A landscape with many valleys, sampled at points; each row gives a point and its height.
From any point a ball rolls to the lowest of the 4 points nearest to it. It stops when none of these is lower. Distance is the straight distance between rows; heights are no part of it.
(733) height 4.23: [189 114 107 136 157 125 140 193]
(575) height 4.17: [ 83 121  85 107 107  75 144  74]
(684) height 0.16: [116 125  97 145 148  93 124 148]
(394) height 4.55: [186 111 112 153 146 115 135 192]
(722) height 1.85: [123 135 162 150 129 177 131 126]
(777) height 1.03: [134 133 154 150 148 190 144 133]
(318) height 4.51: [123 140 142 108 112 134 104 144]
(215) height 4.99: [182 110 124 173 139 105 127 187]
(450) height 3.59: [ 91 135 139 120 101 116 114  81]
(807) height 3.73: [ 76 128 138 157 131 147 152  57]
(313) height 4.83: [ 90 121  78 132 130  69 137  90]
(857) height 5.01: [160 113 127 182 124  85 114 168]
(341) height 2.63: [127 132 103 127 150 110 122 170]
(396) height 3.55: [168 126 109 112 152 127 133 194]
(640) height 5.02: [ 89 113  74 132 124  64 153  78]
(902) height 2.77: [142 133 109 108 140 123 122 181]
(578) height 4.56: [ 59 144 125 134 162 167 154  78]
(120) height 1.49: [113 138 113 106 129 109 108 147]
(831) height 3.94: [191 117 107 117 157 129 139 197]
(918) height 5.07: [165 111 124 180 134  92 118 171]
(650) height 4.62: [103 117  83 149 138  67 140 105]
(942) height 5.40: [ 85 117 138 129  86 115 134  48]
(855) height 2.87: [ 89 134 149 157 124 147 132  71]
(534) height 3.69: [202 121 117  81 150 143 132 189]
(239) height 3.54: [100 134 156 161 141 170 137 106]
(848) height 3.20: [ 87 133 147 160 140 153 140  76]
(851) height 1.36: [168 130 166 115 113 173 121 153]
(674) height 2.37: [ 99 135 153 135 106 130 111  81]
(699) height 2.36: [ 99 134 161 153 123 152 123  87]
(79) height 1.80: [223 123 172  85 134 179 128 151]
(626) height 2.35: [112 137 100 120 142  97 120 148]
(714) height 4.88: [113 119  94 163 144  73 127 124]
(4) height 3.31: [106 134  99 120 139  90 119 129]
(792) height 2.97: [140 139 162 124 111 162 114 144]
(328) height 3.21: [185 128 116  85 140 142 133 187]
(50) height 2.99: [206 127 161  81 123 168 123 163]
(315) height 4.37: [146 113 122 183 133  80 117 159]
(245) height 4.27: [156 116 112 160 150 106 127 178]
(878) height 5.60: [204 104 133 168 127 107 120 188]
(946) height 2.66: [145 138 128  97 121 135 113 171]
(958) height 3.22: [212 124 169  85 122 178 128 153]
(627) height 4.58: [ 93 135 121 102 107 101 110  94]
(621) height 4.74: [ 76 116  96  96  80  85 147  54]
(512) height 1.71: [200 131 140  78 131 155 124 177]
(623) height 5.82: [ 85 130  98 108 117  85 123  93]
(536) height 1.89: [134 141 120 103 126 123 110 165]
(642) height 3.63: [136 137 148 109 108 147 108 150]
(897) height 3.50: [111 145 138 108 115 123 103 129]
(399) height 2.98: [110 136 161 155 131 168 124 111]
(756) height 3.43: [ 78 132 140 158 143 155 148  71]
(178) height 3.85: [ 81 139 135 156 158 171 150  89]
(195) height 3.49: [ 86 129 152 149 112 136 131  57]
(920) height 3.81: [198 116 110  99 154 139 139 196]
(223) height 2.56: [196 127 161  87 116 170 124 166]
(415) height 4.35: [ 98 140 124 104 116 107 105 116]
(112) height 1.75: [171 133 162 104 111 167 117 162]
(374) height 0.61: [106 136 160 136 108 143 110 106]
(82) height 1.31: [152 132 170 135 122 178 123 144]
(86) height 3.13: [206 121 177 107 130 184 133 149]
(937) height 3.83: [102 139 148 154 153 183 143 119]
(213) height 4.72: [ 86 125 136 122  93 112 123  60]
(301) height 2.28: [157 134 150  98 113 154 113 166]
(869) height 6.37: [ 80 118 117 108  79  95 134  45]
(17) height 4.30: [ 80 118  89  97  89  82 142  61]
(179) height 4.38: [ 65 134 124 150 146 152 162  55]
(277) height 3.89: [ 91 140 139 150 160 182 149 109]
(287) height 3.60: [ 89 141 143 157 151 165 144  99]
(541) height 0.49: [117 139 112 107 132 115 112 158]
(492) height 3.17: [159 135 120  97 129 138 125 181]
(796) height 0.17: [153 132 166 147 135 192 139 145]
(409) height 0.09: [181 127 170 123 126 189 134 150]
(469) height 5.71: [184 104 136 178 120  90 112 180]
(745) height 6.00: [ 87 127 107 104 100  91 128  75]
(849) height 1.08: [ 87 132 132 113  98 104 119  74]
(721) height 3.25: [169 131 111 100 141 138 128 191]
(775) height 2.72: [132 124 105 165 150  89 125 155]
(89) height 3.96: [ 71 139 133 145 154 164 155  69]
(291) height 4.13: [132 116 110 181 137  77 120 142]
(49) height 2.79: [174 131 126  84 132 141 125 184]
(400) height 5.28: [ 88 127  91 115 130  80 128  98]
(608) height 1.82: [116 138 101 118 140 105 120 154]
(148) height 4.50: [ 82 118 139 144  98 123 142  43]
(131) height 2.17: [106 139 151 121 108 132 105 110]
(334) height 3.11: [121 140 162 129 111 152 108 120]
(717) height 4.68: [107 116  84 158 144  70 133 108]
(784) height 0.68: [162 130 171 139 129 190 134 143]
(380) height 1.97: [ 83 112  77 104  92  75 152  66]
(790) height 5.15: [ 94 134 103 107 122  93 115 104]
(375) height 3.88: [156 123 103 132 149 116 135 187]
(856) height 4.21: [102 128  87 135 146  78 130 121]

Where does a ball stop that starts at each point below?
(215) => (541)
(790) => (541)
(623) => (849)
(831) => (512)
(578) => (374)
(245) => (541)
(492) => (541)
(807) => (374)
(869) => (380)
(89) => (374)
(328) => (512)
(148) => (374)
